Points, in no order, along strands that fork, close into loops and pass close to each other.
In the rows, 128 means zero.
Points whose rows are less than 174 apart are linked; no others are. Some points are linked to none.
K_797: [114 133  86  94 125 131  67 138 132 105 121 111 137 136 119 146 126 132
 156 127 108  94 152 145  92  88 142  97 121 164 119 156  92 123 146 132
 114 115 146 106 111 110 176 116 124 103 134 113 119 120 157  97 133]
K_354: [187 182 115 164 187 147  82 131 177  93 106 133  99 132 135 102 134 138
 125  74 112 118 137 158 160 127 149 108 102 164  52 104  85 119  98 128
 154  90 176 113 109 156 137 141 155  67 145  96  74 147 115 106 113]
K_583: [147 113 120 148 108 121 160 177 176 104  98 153 119 119 176 103 140 119
 101  89 177  84 111 117 121 122 151 137 183 150  84 159 119 158 109  92
 100 103 139 115 170  93 116  92 116  49 166  88  93 189 128 148 156]
K_880: [138 116 111 106 103 154 117 125 123 111  95 132 102 129 157 138 136  81
 135 139 131 100 146 105 113 114 119 126 163 185 133 174  53 107  88  96
 109 116 146 103 158  96 130 148 125  87 150  74  80 119 147 147 113]
K_643: [175 103 134 123  85 112 215 140 102 149 106 153 112 138 178 157 119  86
 105 119 157 120 127  96  84 136 103 143 161 117 135 207 132  89 131 102
 118  84 126 129 177 123  93  83 172 126  86  86 119 133  94 173 189]
K_127: [124 148 144 157 185 154 101 119 168 130 103 103  89 102  65  55 143 184
 127 121 135 142 148 145 175 124 143 161  54  95  92 121 107 152 107 157
 168 118 171 142 101 144 138 144 121 101 119 158  95 143  83 106  68]
K_104: [155 129 145 126 145  74 206 139 122 172 165 152 162 116  92 160 100 124
 143 149 131 122 111  82 148 136  92 132 133 101 182 127 205 107 162 155
  98 100 134 196 118 109  74  70  89 187  87 136 204 124 131 117 170]
K_787: [115 147 100  86 131 111  60 103  98 114 179 110 174 125 116 164 116 105
 171 102  94  95 129 160 133  94 124  80 124 167 145 125 117 141 169 146
 123 131 109 102 110 104 213 111 116 157 147  89 124 122 180 134 132]
K_214: [106  99 190 141 133 156 129 153 135 169  59  80  96 140 111  91 163 117
 108 162 143 138 156 107 166 139 166 177  86 118 146 138  76 129  72 160
 148 165 175 130 117  92  95 160 130  88 143 166 112 141 124  99  63]
K_953: [123 158 135 107 150 113 118  89  88 162 161 147 171 129 106 188 120  86
 166 153  87 115  98 138 126 153  95 105 120  91 120  83 148 106 157 127
 115 153  80 124  96 135 126 101 182 197 137 103 180 105 135 156 162]
K_869: [132 154 119 131 119 127 111 143 106 141 181 135 169 111 138 140 128 146
  89  90 128  73  58 132 133 187 149  82 150 101 110  44 181 140 170 112
  93 120  29 105 163 133 151 108 149 133 150 112 115 121 103 174 189]
K_461: [ 81  89 158 134  49 134 140 136 130 159  93  64 147 133 110  96 150  98
 108 167 123 164 106  87 131 113 142 165 103 130 135 105  96 135 122 141
 147 160 122 100 102  63 136 158 123 148 175 154 141 135 172 122 100]
K_114: [ 93 113 120 144 147 105 125 157 161 112 116 152 149  85  94 123 139 194
 108 116 136 101 153 117 111 108 147 129 104 114 129 129 171 147 151 134
 130 120 108 142 115 103 136  95 103 123 121 161 165 137 125  82 121]
K_578: [136 138 127 149  97  92 152 115  54  98 164 202 129 138 142 158 112 179
 164 138 128 199 123 191 106  94 112  95 138 133 140 103 163 145  80 126
  84 152 133 154 134 203  91 157 132 116 145 186 123  86 120  87 121]
K_968: [157  97 113 118 115 150 176 130 139 147  96 129  63 122 171 140 126  99
 102 115 156 107 136 102 113 139 117 152 152 134 117 188 111 101  97  88
 160 112 138 119 148 119 119  99 158 110  82  84  95 131  77 158 145]
K_818: [120 115 159 124 134 151 100 102 157 128 131  79 169 164 137 129 124  72
 142 116  83 135 125 116 132 169  84 132  93 131 106 129  81 119 176  93
 198 180  82  84 100 101 170 146 174 192 147 107 138 134 159 167 125]
K_621: [128 130 127 163 185 156 103 118 165 147 103 122  97 134  99  97 142 187
 123 129 130 144 140 135 143 155 148 135  83  81  91 115 139 127 130 160
 214 138 153 159  98 188 128 133 153 124  94 161 130 121  89  86  93]
K_234: [198 186 122 169 197 142 113 125 156 126 117 161  93 155 166  91 146 115
 146 103 103 159 116 138 155 134 141  87 110 149  76  85  80 115  96 121
 145 126 206 120 139 195  93 135 166  55 132 112  99 135 118  74 131]
K_24: [116 141 160 149  97 155  86 109 109 112  94 123 123 137 162 142 135 144
 143 104  94 174 155 186  95  89 147 116 106 175  83 140  94  96  86 132
 123 169 136 107 146 161 100 170 154  71 151 147 105 113 149  76 104]
K_351: [105 110 146 135 131 123  88 168 157 135 109  99 157 121 137 134 119 145
  78  60 123  65 142 114 107 154 157 119 100 124  65 139 132 120 167 123
 166 128  47 119 147 100 145 112 150 115 151  96 117 141 129 108 144]
K_196: [ 95 124 138 141 159 112 129 148 182 118  98 145 109  85 127 123 130 202
 110  85 141 105 184 136 117 132 160 138  88  90  80 153 145 105 142 139
 173 101 118 132 115 118 103  87 124 100 113 134 154 166 112  91 121]
K_793: [125 182 114 118 175 102 143 130  98 111 166 185 108  93 151 132  98 178
 132 112 142 124 109 183  93 131 142  88 167 117 148 121 190 135 119 118
  91  89 130 148 130 194 106 114 117 104  83 147 115 109  75 117 155]
K_649: [132 109 142 121  85 173 127 132 109 127  56 153  76 122 165 153 121 101
 122  98 122 130 174 153  81  96 142 139 156 163 116 180  79 102  68 102
 108 147 153 109 163 118  99 144 153  68 136 102  80 138 123 122 121]
K_216: [147 114 100 127 185 147 126 119 192 139 168  81  99 149  92  94 159  88
 152 164 117 103 113  91 178 160  93 124 119 147 155 150  74 131 141 138
 167 134 160 144  95  85 172 130  95 156 119 123  99 160 121 189 125]
K_210: [144 150 165 126 148 108 175 116 116 190 202 159 177 113 129 143 110 114
 150 143 101 105 115  99 124 162  90 122 130  86 167  90 194  97 169 173
  88 120  84 188 118 126  74  81 123 169  83 109 208 132  98 122 190]
K_921: [177 121 124 156 130 148 145 108 125 111 110 150 137 181 175 159 118  53
 166 162  89 177 112 123 102 127  92 119 159 153 108 144  84  98  98  88
 134 151 156 109 154 158 114 146 196 137 126 109 119 126 167 123 147]
K_551: [131 115 145 185  76  98 131 174 122 136 117 125 207 146 116 153 127 143
 115 108 143 104 101 134 128 142 141 112 141 106  77 106 186 147 169 108
 106 146  75 130 175 141  92 126 168 143 160 134 174 107 140 120 169]
K_260: [156 112  83 130 163  96 199 119 110 146 128 148 104 147 124 146 109 119
 179 183 164 173 119 104 171 124  81 140 122 100 185 159 147 142 136 140
 125  87 180 180 131 151 106 109 117 188  49 152 200 110 127 150 120]
K_232: [134 144  95 149 176 121  63 148 135 105 127 125 122 143 115  97 149 143
 110 107  94 109 123 151 134 143 132 109 108 131  85  84 107 121 132 132
 146 138 135 115 116 162 163 152 136 100 143 128 106 127 119  90 125]
K_617: [149 102 107 157 168 119 170 150 186 156 111 167  98 141 143 129 163 115
 153 127 114 146 129  72 130 137 140 101 105 120 103 129 122 107 137 149
 141 142 170 166 119 154  98  85 153  90 100 139 144 168 143  72 120]
K_341: [134 136 132 160  66 100 142 140  91 139 145 170 172 144 166 149 123 121
 137  97 104 114 101 140  89 131 166  99 159 100  71 107 165 104 162 117
 116 154  61 116 165 172  80 109 185 142 147 137 156 113 122 141 179]
K_620: [ 96 133 141 168  73 102  73 170 138 102  97 144 188 174 126 116  96 161
  77 131 169 162 140 175 140  89 132 159 105 150  84 104 140 162  96 121
 129 159 122 113 108 125 104 193 123 108 190 171 125 108 141  93 109]
K_393: [119 126 128 169 108 133 102 167 163 104  86 144 163 135 174 149  90 135
 102  79 138  82 145 172  99  96 135 134 160 151  49 159 102 126 115 106
 163 131 108  68 155 140 132 152 167  65 159 115 108 142 136 105 145]
K_235: [164  97 169  87 149 160 162  66 114 158 162  80 112 140 107 114 132 117
 127 159 126 171  69  74 136 202 122 170 117  78 159 105 160 131 191 139
 116 103 115 104 155 165 107 141 154 196 112 126 207  89  93 215 142]
K_202: [153 114  90 152 188 136 146 144 156 121  95 132 114 151 121 158  99 135
 152 149 175 137 150 144 158 141 103 131 126 116 140 174 132 133 111 138
 190 126 150 174 102 183 124  97 173 150  49 158 153 100 126  97  98]
K_432: [156 128 112 138 103 126 144 134  90 131 118 107 140 158 122 129 103 117
 119 171 155 146 103 133 151 130 100 148 157 114 139 123 147 156 130 107
 107 103 141 147 157 146 115 147 145 155 106 151 146  94 125 139 127]
K_608: [194 159  89 166 177 134 127 132 120 116 135 147 100 183 174 102 106  85
 132 142 144 165  87 142 138 131 110  94 165 162 105 114 107 142 109 117
 129 119 187 141 162 200 113 140 158  88 133 126 114 134 127 103 118]
K_780: [146  74 152  93  85 141 169 122 142 134 107  97 112 135 143 132 131 109
  85 128 131 143 132  79 128 192 109 189 124 109 141 171 117 106 154 105
 163  99  87 102 128 104 106 136 160 202  74 113 146 106 114 187 139]
K_70: [105 154 122 125 102  72  97 146  99 114 175 160 187 107 126 181  96 146
 135  70  97  38 133 175  97  89 139  70 147 136 134 108 171 146 164 114
  53 112  75 127 142 120 181 100  94 117 168 101 134 143 145 121 156]
K_856: [131 141 101  91 159 174  91  90 141 128 111  93  88 123 102 108 131  88
 152 159 125 119 158 117 157 131 122 151 102 172 160 154  28 121  88 149
 166 140 180 129  92  95 167 171 113 128 130 100  74 112 139 158 106]
K_918: [121 126  95 159 160 111 149 149 126 128 130 169 123 127 149 144 120 135
 159 109 118 149 136 152 120 113 125  98 130 124 126 140 138 116 115 153
 108 134 144 171 106 187 114 108 131  85 104 149 138 149 143  69 125]
K_696: [139  72 147  84 121 156 151 120 157 142 114  69  92 142 118  80 153 127
  68 131 158 151  95  74 155 203 121 186 112 102 144 164 120 125 154 107
 171 106  88 131 135 112 113 148 110 175 117 108 123 137 102 204 117]
K_738: [133 132 155 152  66 116 136  95  47 107 119 138 117 139 127 146 112 158
 121 154 127 187 131 172 120 112 133 114 150 119 124  95 162 142  86 126
  85 162 112 116 172 190  92 162 129 126 144 186 121  80 122 138 109]
K_580: [142 176 120 135 108  97 125 129  79 154 177 180 170 121 159 167 113 133
 168 140 121 136  80 168 118 116 110  89 185  89 139 100 196 136 137 148
  76 129  90 165 138 201  94 106 163 146 128 130 152  91 109 124 154]
K_352: [ 97 113 154 143  46 128 136 107  74 125 120 132 158 124  79 131 116 180
 119 161 131 193 123 139 120 108 147 159 133  91 148 106 170 156 134  92
  89 137 103 114 136 148 104 149 138 165 136 182 152  59 132 128 119]
K_226: [127 149 165 132  62 141  75 124  75  78 133 149 159 164 155 174 107 121
 135 145 113 177 168 200 120  64 113  93 143 179 111 113  74 120  80 155
  84 170 155 115 152 150 103 185 132  85 163 160  95 107 171  91  85]
K_233: [153 118 114 138 127 141 116 165 142 106 114 132 111 153 198 125 112 114
 106  41 105  90 130 130 106 150 117  97 169 141  64 147 102 120 134  79
 164 122 118  80 150 143 134 126 170  87 147  78  82 132 115 134 170]
K_172: [ 77 122 170 133  73 148  78 109 139 165  93  53 142 159 116 103 142 100
 122 170 102 177 139 103 125 120 143 154  66 140 143 122  86 131 104 173
 186 196 143 111 106  84 150 177 128 138 168 174 154  96 180  81  99]
K_323: [133 160 125 107 120 115 135 122  99 125 177 164 125  97 116 130 148 142
 172 136  85 136 114 128  92 111 122 109 147 103 155  49 180 133 122 149
  86 162 142 152 117 170 111 130 100 145 141 155 106 114 100  99 143]
K_366: [ 73 123 167 108  42 187  93  94  64  94 108  87 141 105 139 118 129 132
  92 123 138 130 135 183  79  97 158 149 177 148 119 155 105 118 128  93
 108 148  63  45 146 109 120 164 119 118 191 111  73 118 132 179 117]
K_72: [ 96 126 138 122 120 152 103 116 106 121  88 103 124 114  99 102 132 161
 105 137 143 140 136 144 122 108 134 149 117 125 125 126 122 142 114 114
 131 141 118  96 126 115 132 163 101 111 149 143 105 133 117 118 101]
K_357: [103 127 126  83 141 149 113  99 160 131 111 112  80 104 105  83 154 119
 148 134 118 136 169 102 133 119 157 148  93 156 172 151  45 140 110 164
 120 143 171 138 109  45 164 135  74 112 131 106 100 146 155 119  92]
K_101: [128 151 109 138 174 159  62 112 154 110 127 108 123 129  61  90 147 166
 122 104  96 120 148 175 150 118 121 129 104 145 119  92  96 146 103 147
 167 129 165 131  97 167 174 172 113 116 124 132  82 144 107 115  81]
K_358: [ 82 118 123 102 139 140 139 141 159 115 146  73 137  97  75  99 148 169
 101 123 141  77 114 106 152 149 121 154 135 119 159 103 164 170 169 133
 135 109 100 126  98 106 185 140  52 166 120 139 110 134 109 177 129]
K_185: [132 130 159  83 145 156 152  44 133 109 141  91 130 149  92 134 141  27
 166 159  87 171 118  86 156 143  92 105  93 131 154 115  63 117 132 112
 167 169 120  86 111  92 172 142 158 187 148  88 148 131 153 234  97]
K_969: [ 55 114 156 114  63 135 158 109  65 133 114 109 122  86 118 152  92 132
 138 179 165 155 185 150 109  49 167 178 114 137 210 188 112 119  96 152
  67 125 124  85 122  62 122 135  91 161 142 139 128 120 165 132 119]
K_753: [105 150 169 110  93 116 127 100  67 128 171 143 151 114  97 115 131 181
 154 139  81 175 101 117 122 130 141 126 132  83 139  47 210 152 139 117
 102 149 105 135 128 174 118 146 127 167 142 186 142  66 120 112 140]
K_677: [118 134 126 139 100  98 154 147 136 103 144 150 156  85 150 137 161 148
 105  87 146  57 121 126 107 103 144  92 178 133 137 126 174 162 153  98
  38  94 110 120 150  80 146  88  76  87 165 104 123 185 147 174 164]
K_327: [ 90 103 150 147  43 123 129 171 113 119 102 111 181 129 124 141 117 150
 108 107 146 102 134 133 103 109 149 143 147 122 111 144 162 142 154  92
 112 116  72 105 140 105 128 130 126 151 162 118 160 129 152 139 147]
K_631: [ 96 137 140 197 115  99  99 166 156 100  84 129 166 122 129 125  73 181
  89 121 182 124 144 197 148  99 159 160 114 132  59 159 167 149 113 127
 120 118  85  86 120 132  99 153 144  92 170 166 141 149 142  89 118]
K_269: [186 119 107 165 190 133 116 144 166 154 120  95 104 169 141  77 153 101
 114 115 123 132  81  85 149 174 120 113 109 122  95  87 104 129 145  98
 173 121 146 137 146 145 110 124 160 113 140 117 123 154 116 128 118]
K_828: [166 164  79 113 146  86 121 116  88 127 206 162 161 139 115 137 123 119
 162 129 113 104  82 150 168 127  77  82 147 123 162  73 151 148 116 126
  96 122 121 143 137 172 173 124 116 159 156 120 126 120 124 151 143]
K_734: [167  99 149 154  92 169 117 104 132 121  83 165 121 154 204 181 122  73
 162 117  92 142 159 148 109  98 116 130 172 160  94 149  68  94  55 102
 146 159 159 102 148 141 108 160 165  69 136  89  97 122 161  94 144]
K_493: [ 97 108 107  88 143 106 135 114 140 108 181 104 139  90  87 113 134 140
 150 128 112  78 142 121 143 144  94 120 121 132 192 134 156 144 172 181
 121 108 108 131 105  89 197  99  57 205  98 122 132 118 121 178 118]
K_159: [121 129 140 149 149 118 135 135 167 124 138 131 132 123  82  89 198 164
 148 126  72 136 120  88 142 142 150 107 107 122 120  74 151 165 128 128
 106 135 178 136 127 119 127 108  83  91 162 154 118 166 154  85 105]
K_410: [ 95 148 124  94 165 138  65 119 168 128 100 108 109 116 100  90 123 147
 127 125 149  96 166 152 134  80 171 169  93 128 143 147  78 159 109 140
 117 123 164 114  97  78 174 132  75  88 134 136 100 173 165  74  81]
K_545: [147 177 123 108 166 147 129  88  75 123 165 168  67 110 137 144 128 147
 139 121 104 114 118 177  72 119 133  85 174 123 146 122 126  97 105 121
 101 122 137 118 144 191 124 129 146  99  84 124  67 104  56 151 149]
K_468: [159 112 116 116 172 175  87  92 179 121 128  73  83 146 111  91 127  80
 140 146 103 102 120 107 152 174 119 132 111 158 120 147  49 117 125 111
 185 150 145 126  91 107 178 160 125 147 145 102  64 143 132 201 122]
K_939: [107 112 102 142 132 111 166 141 166 136 113 125 110 103 105 136 136 113
 158 148 131 151 148  91 147  81 110 136 100 128 194 149 120 139 140 168
 129 132 184 161  92  80 157  90  75 143  95 145 178 157 166 100 106]
K_385: [130 114 156  96  96 154 178  74  89 133 120  85 134 139  96 130 149  95
 130 166 120 188  62  80 147 155  91 158 126  78 161 103 151 138 170 132
 116 129 113  85 124 110 115 138 147 196 136 125 186 100 137 205 123]
K_706: [156 161  99 106 115  80 106 115  88 126 190 176 179 155 106 168 110 110
 175 154  90 161 123 156 155 110  57  82 116 154 141  61 149 154 108 121
  93 155 167 148  89 164 163 138 106 158 168 135 145  90 171 116 108]
K_634: [159 146 109 163 177 133  80 141 164 119 143  99 139 162  97  60 174 137
  88 102 112 112  77 121 186 161 133 109  97 114  61  66 106 136 132 131
 194 133 159 122 116 150 141 159 150 102 176 145 105 168 117 103  89]
K_887: [125 123  92 177 193 126 104 155 201 125  88 125 111 151 127 119 112 142
 128 116 160 125 148 121 165 148 127 144  97 116  85 150 126 132 134 145
 197 128 148 139  83 156 123 122 152 115 105 146 139 131 114  91  82]
K_281: [ 80 128 173 117  70 143 146  70  80 133 121 153 106  78  99 146 143 169
 124 144  99 169 195 133  58  88 154 136 120 118 160 139 156  79 122 150
 104 166  83 106 144 122 103 142 136 138  96 150 139 107 108 140 132]
K_50: [120 120 114 133 138 132 107 142 110 133 140 112 147 151 142 158 127 131
 100  90 125  60 107 137 117 165 126 116 149 123  97  93 148 130 159  99
 133 119  39 101 147 119 174 119 158 131 139 104 121 125 119 162 145]
K_350: [145 141 159 124 145 112 163 129 124 186 170 148 149  97 156 150 117 132
 112 120 136 123 143 130  80 181 134 133 129  85 148 122 177  65 169 152
 130 112  75 169 125 152  64  63 146 151  46 119 185  91  72 109 193]
K_924: [ 78 119 158 113  64 129 116 107  67 123 118 136 105  90 122 169 103 165
 154 142 136 153 203 179  57  61 160 137 118 166 176 185 117 108 103 140
  92 144 102  92 136 110 118 139 127 129 126 146 127 113 146  96 123]
K_53: [136 166 111 119 160 119 146 130 106 148 195 132 146 114 149 120 139 128
 119 124 133  88  88 113 137 183 130  91 175  94 146  60 191 138 154 117
  76 116  98 162 179 113 130 108  98 137 134 107 122 139  87 167 176]
K_207: [101 102 159 168 102 147 101 131 146 153  64  94 118 157 114 102 163 120
 123 143 101 178 137  95 108 122 130 152  80 140  95 120 124 118 102 132
 187 194 130 119 125 136 101 154 152 125 168 164 149 117 142  70  82]
K_17: [133 123  78 134 189 130 123 138 186 118 134 100  99 133 101 101 121 134
 141 157 168  90 137 121 185 138 105 151 133 131 140 160  79 170 125 153
 145  94 160 155  96  87 177 120  87 134 128 115  88 161 132 164  93]
K_230: [ 73 101 139  92  89 134 151 112 104 130  94 108 110  84  87 124 110 126
 139 164 152 163 178 108 113  79 144 171  99 134 220 179 107 115 122 173
 135 127 118 125  94  63 144 131  88 176  86 156 152 120 133 120 114]
K_988: [120 134 106 122 110  80 123 150 122  89 156 162 154  90 131 152 140 151
 154 106 120  96 137 139 117  75 137 103 155 142 133 113 150 171 143  97
  55 105 114 123 148 127 173 110  91  98 157 126 127 142 148 135 151]
K_747: [121  94 141 150 116 153 159 139 178 158  68  75  88 170 120  82 147  79
 106 187 162 146  96  68 188 145 135 188 109 107 135 139 103 144  96 145
 174 150 160 147 115  88 112 145 116 142 140 151 134 152 132 129  88]
K_380: [ 94 111 140  94 114 148 159  96 108 124 116 108  97  92  72 118 143 119
 152 162  75 168 183  78 113 121 113 135 101 116 193 135 126 119 126 172
 124 163 146 135 106 108 165 128  91 176  70 156 147 105 122 133 119]
K_374: [120  99 134 118 120 117 137 141 138 152 128 124 146 113 106 110 163 161
 106 134 120 123 125  85 128 168 120 123 119 106 130  97 165 116 162 126
 129 115 106 136 128 125 121 108 133 145 120 130 154 137 108 128 143]
K_685: [123 142 101 109 130 117  49 142 147  85 123 127 155 136 152 150  83 125
 138 138 142 129 168 165 111  66 132 132 100 170 100 166  92 137 115 155
 146 142 167 129 105 125 156 143 128 125 135 145 126 137 188  60 106]
K_669: [189  99 103 164 177 127 166 159 190 153 127 135  82 160 174 112 143 100
 122 124 164 123 128  58 147 160 142 139 101 107 102 145 130 111 145 106
 175 107 158 157 139 137  90  95 169  98 126 122 127 174 115 117 119]
K_242: [138 159 120 119 153 112 172 116  86 144 190 194 157  92 141 130 110 167
 169 144 137 135 102 149 112 135 120 106 173  97 166 103 202 161 125 133
  84 130 129 198 124 172 101 113 127 149 101 162 144  86  94 115 159]
K_803: [103 122 124 118 147 112 168 129 131 139 158 143 119 101 102 140 141 145
 173 138  92 155 165  93 115 118 101 119  90 114 175 144 163 113 137 168
 135 138 152 163  82 124 141  93 109 149  67 160 176 110 138  95 135]
K_788: [111  91 133  72 102 150 155 145 157 134 147  71 115  83 106  99 182 122
  62 119 142 104  83  87 168 173 122 143 150 112 144 129 123 130 173 112
 158 116  79 130 122  90 150 123  59 173 140 110  99 165 127 197 133]
K_187: [131 144 138 137 118 115 160 143 139 109 103 153  81  85 152  85 161 171
  63  63 163  96  99 127 132 116 167 124 180 139  97 150 116 155 109  81
  86  81 130  89 173  95 106 121  98  64 160  84  81 194  98 169 150]
K_861: [114 136 117  95 176 108 146 104 141 119 216 121 118  98 107 137 130 122
 151 131  75  76 122 111 116 160 105  97 135 117 170  88 153 105 155 167
 130 130 135 150 106 113 161  84  82 172  81 103 117 128  93 159 150]
K_264: [123 144  58 140 205 113  62 160 176 100 133 116 148 128 115 120 102 133
 133 115 161  64 159 153 178 112 129 150 120 145 115 164  91 174 136 144
 155 104 154 132  81 127 189 132  93 111 124 131  95 149 136 127 100]
K_305: [149 129 121 100 154 140 154 112 111 171 145 120 108 148 177 111 155 108
 116 135 127 137  91  96 110 187 124 111 159 113 137 117 143  96 152  95
 139 115 111 119 176 133 107 104 172 159 107  91 113 127  82 197 167]
K_611: [167 121 160  94 140 114 174 123 109 148 132 142 102 158 214 128 115  97
  95 108 142 139 125 102  81 181 114 124 159 102 130 153 140  83 151 104
 140  67 122 132 165 157  82  82 174 133  75  89 139 124  75 177 186]
K_243: [ 95 101 130 135  47 110 171 155 123 116 110 126 173 100 142 148 130 147
 104 107 145  76 137 124  86  86 152 129 175 145 135 168 173 127 147 101
  74 107  76 125 152  75 128  94  96 120 162  87 163 169 149 178 174]
K_618: [159 146 125 123 147 125 166 123 110 117 145 146  89  81 135  79 144 168
  96  99 141  92 122 134 116 126 147 111 164 123 138 125 145 140 130 111
  83  94 148  96 167 130 114 113  88  69 140 117  78 167  53 145 143]
K_976: [117 120 158 131 130 150  90 110 142 141  86  89 103 147  96 101 165  82
 123 171 117 167 145 109 158 108 149 140  78 155 125 127  43 143  82 167
 158 169 191 130  95  95 132 172 117  95 151 163 126 137 177  77  77]
K_554: [121 121 114  87 116 154 153 115 116 110 102 111  73 118 137 147 131  90
 110 135 148 112 141 118 134 133 120 143 157 153 150 196  80 109 109 111
 126 118 146 116 121  96 152 118 120 126 100  84  87 135 108 181 126]
K_168: [119 109 135 118 101 148 127 113 116 130 117 118 101 121 108 102 183 150
  90 125  85 144 133  80 104 136 134 123 111 126 133 101 138  97 140 121
 127 161 126 124 127 102 135 132 107 132 133 121 107 144 113 144 112]
K_49: [115 155 118 125 183  99  66 159 176  94 123 129 154 129 110  97 110 172
 123 125 172  94 152 161 182 112 166 164 102 134  99 132  99 178 117 154
 115 106 159 110  88  86 174 140  83  99 163 158 107 169 158  88  86]
K_109: [100 108 120  96 162 134 171 123 154 120 136 118  89  88  87 109 156  99
 166 159 109 127 154  81 142 113 125 146 106 143 206 146 108 153 128 171
 100 129 190 150  95  46 155  99  37 119 108 139 121 159 147 135 107]
K_160: [150 120 122 104 129 140 177 114 105 144 127 145 101 155 138 140  94 129
 159 165 172 165 102 130 144 150 113 142 175 113 174 155 163 144 139 129
 114  71 147 155 176 161 105 129 133 154  49 157 170  92 100 149 123]
K_633: [121 108 163 145  90 151  98 132 141 139  81 128 103 124 137 118 156 122
 139  90  97 153 169 117  62  98 168 111 108 143  89 143 106  92 128 129
 156 165 132 119 138 128 102 143 156  98 153 128 114 140 153  69 112]
K_90: [147 166 100 122 204 121 134 123 151 161 231 113 116 112 145 130 148 112
 143 124  92  65  81 110 135 180 107  86 146 115 156  52 136  95 153 130
 125 133 111 161 132 116 139  83 121 132 113  98 111 154  91 144 163]
K_47: [ 88 146 156 130  94 131  72 135 105 110  97 106 145 148 129 107 109 133
  92 145 158 144 141 187 132 101 153 168 109 173  94 117  97 137  90 123
 116 154 131  79 103 109 136 202 112 102 184 166  89 139 153  88  94]
K_552: [131 124 166 104 118 110 162 126 110 137 154 149 141 109  85 154 122 169
 110 123 158 127 139 111  98 152 141 167 153  90 159 151 181 107 159 122
 125  76  81 153 133 121  93  86 109 157  46 137 184  94  81 138 191]
K_595: [127 144 120 141  62  78 124 129  81 101 164 193 174 148 114 162 116 151
 160 143 111 207 139 197 131  89  98 104 101 151 151  84 155 156 103 127
  90 162 151 160 105 164 132 166 104 134 162 168 154  72 168  78  88]
K_443: [168 176 131 141 154 157 123 103  81 145 127 151  85 128 159 105 130 131
 125  94 101 167 118 166  92 140 148  87 157 132  99 112 119  98 108 134
 136 135 145 108 168 219  88 153 182 104 114 121  92 108  75 115 136]
K_646: [157 122 109 138 118 136 126 182 167 104  92 147 132 152 183 117 144  82
 109  86 128  87 102 108 129 126 142 103 156 151  58 145  81 136 129  84
 123 108 148 110 146 102 121 112 147  56 174  70  97 164 167 111 154]
K_875: [115 110 122 135 148 122  85 186 181 122  89 130 166 129 158 152  95 129
 104  84 143 100 137 142 130 117 149 137 111 139  70 159 120 142 132 133
 166 115 100 117 128  95 146 117 146  87 153 116 136 157 158  77 137]
K_122: [182 151  58 129 165 109 128 141 106  99 172 145 125 182 164 137 116  86
 145 138 128 128  80 149 167 139  76  88 183 160 114  96 116 132 103 124
 111 112 154 139 156 171 145 147 118 123 139 135 101 118 128 136 134]
K_142: [104 132 103 123 115 119  95 148 112 104  91 127 144 140 132 170  50 120
 143 172 175 165 168 181 144  95 131 171 100 165 137 184 104 134  82 138
 153 147 150 134  83 127 151 168 137 158 108 159 134  94 168  80  99]
K_143: [119 124 148 171 146 124 120 165 178 119  75 129 139 117 128 112  91 194
  80  88 202 111 145 150 149 127 163 155 104 114  54 147 165 127 125 115
 166 111  93 100 142 139  90 133 162  97 119 132 151 139  87 111 121]
K_582: [155 113 102 151 131 147 116 116 154 112 143  86 140 182 117 128 158  57
 138 174 111 145  87  85 183 130  86 106 130 180 114  98  83 141 111 103
 140 133 178 148 124 100 133 156 115 121 180 109 135 170 201 116 120]
K_8: [112  95 127 119  86 148 144 143 149 149  86  67 140 141 143 113 133  42
  98 156 168 131  83  80 167 149 133 175 134 159 129 141 101 125  95 116
 162 149 132 121 103  61 126 156 105 144 170 115 116 135 173 141 101]
K_105: [106 156 102  71 103  88  73 119  86 118 187 151 163 105 149 201  89 127
 166  84 103  59 133 179  97  60 127  73 127 145 162 174 129 123 144 128
  93 111 106 111 145 122 188  84 107 131 144  86 127 125 172 128 160]
K_39: [144 179 150 146 130 111 125 111  70 167 190 203 202 146 184 167 101 103
 160 109 118 130  71 167 127 144 111 118 140  89 126  77 170 152 159 114
  91 128  78 167 145 204  67 117 193 169 143 118 188  68 132 136 155]
K_681: [106 142 163 103  88 153 123  86  61 121 116 168  97 115 121 170 150 141
 134 136  84 167 160 149  55 103 149 104 141 123 131 124 140  62 121 140
 111 163  96 106 150 176 105 146 183 110 111 118 105 103 102 133 122]
K_124: [124  79 153 136 104 115 163 159 156 156 125 123 169 122  75 148 114 182
  94 125 163 103 130  94 156 152 135 162 118 104 144 129 194 115 167 122
 131  86  92 156 141  93 116  97 119 171  78 127 196 108 127 123 168]
K_981: [124 130 123 144 155 126 135 149 140 107  94 153 122 136 125 168  76 157
 152 150 167 162 165 187 128 109 128 154 108 147 133 184 128 120  89 156
 163 138 140 158  79 178 111 146 157 119  71 159 144  75 143  87  74]
K_960: [159 104  90 155 152  89 187 155 154 143 137 140 144 128 114 155 104 115
 141 160 172 127 115  93 186 121  89 131 121 114 157 135 167 149 134 151
 126  85 160 204 128 121 116  95 117 156  97 131 184 139 147 120 134]
K_444: [163 111 151  67 153 141 178  80 111 170 173 108  99 135 167 108 145  85
 124 150 141 146  92  78 120 220 106 149 122  78 166 132 143  97 181 109
 124  86 107 134 167 126  96 105 150 182  87  87 155 121  78 244 165]

A tip is a point with one link. Name the tips that can be reached along the links from each point below, in the order of the rows.
K_168 -> K_432
K_393 -> K_780, K_618
K_232 -> K_341, K_918, K_443, K_39
K_747 -> K_226
K_880 -> K_921, K_385
K_49 -> K_681

A fork is a point with three links, a tip a point with one. Leave the first point through the second and follow the links. Name the first fork or tip that comes.
K_432, K_160 -> K_374
K_618, K_187 -> K_780
K_352, K_738 -> K_232
K_869, K_50 -> K_618
K_235, K_444 -> K_921
K_681, K_281 -> K_357
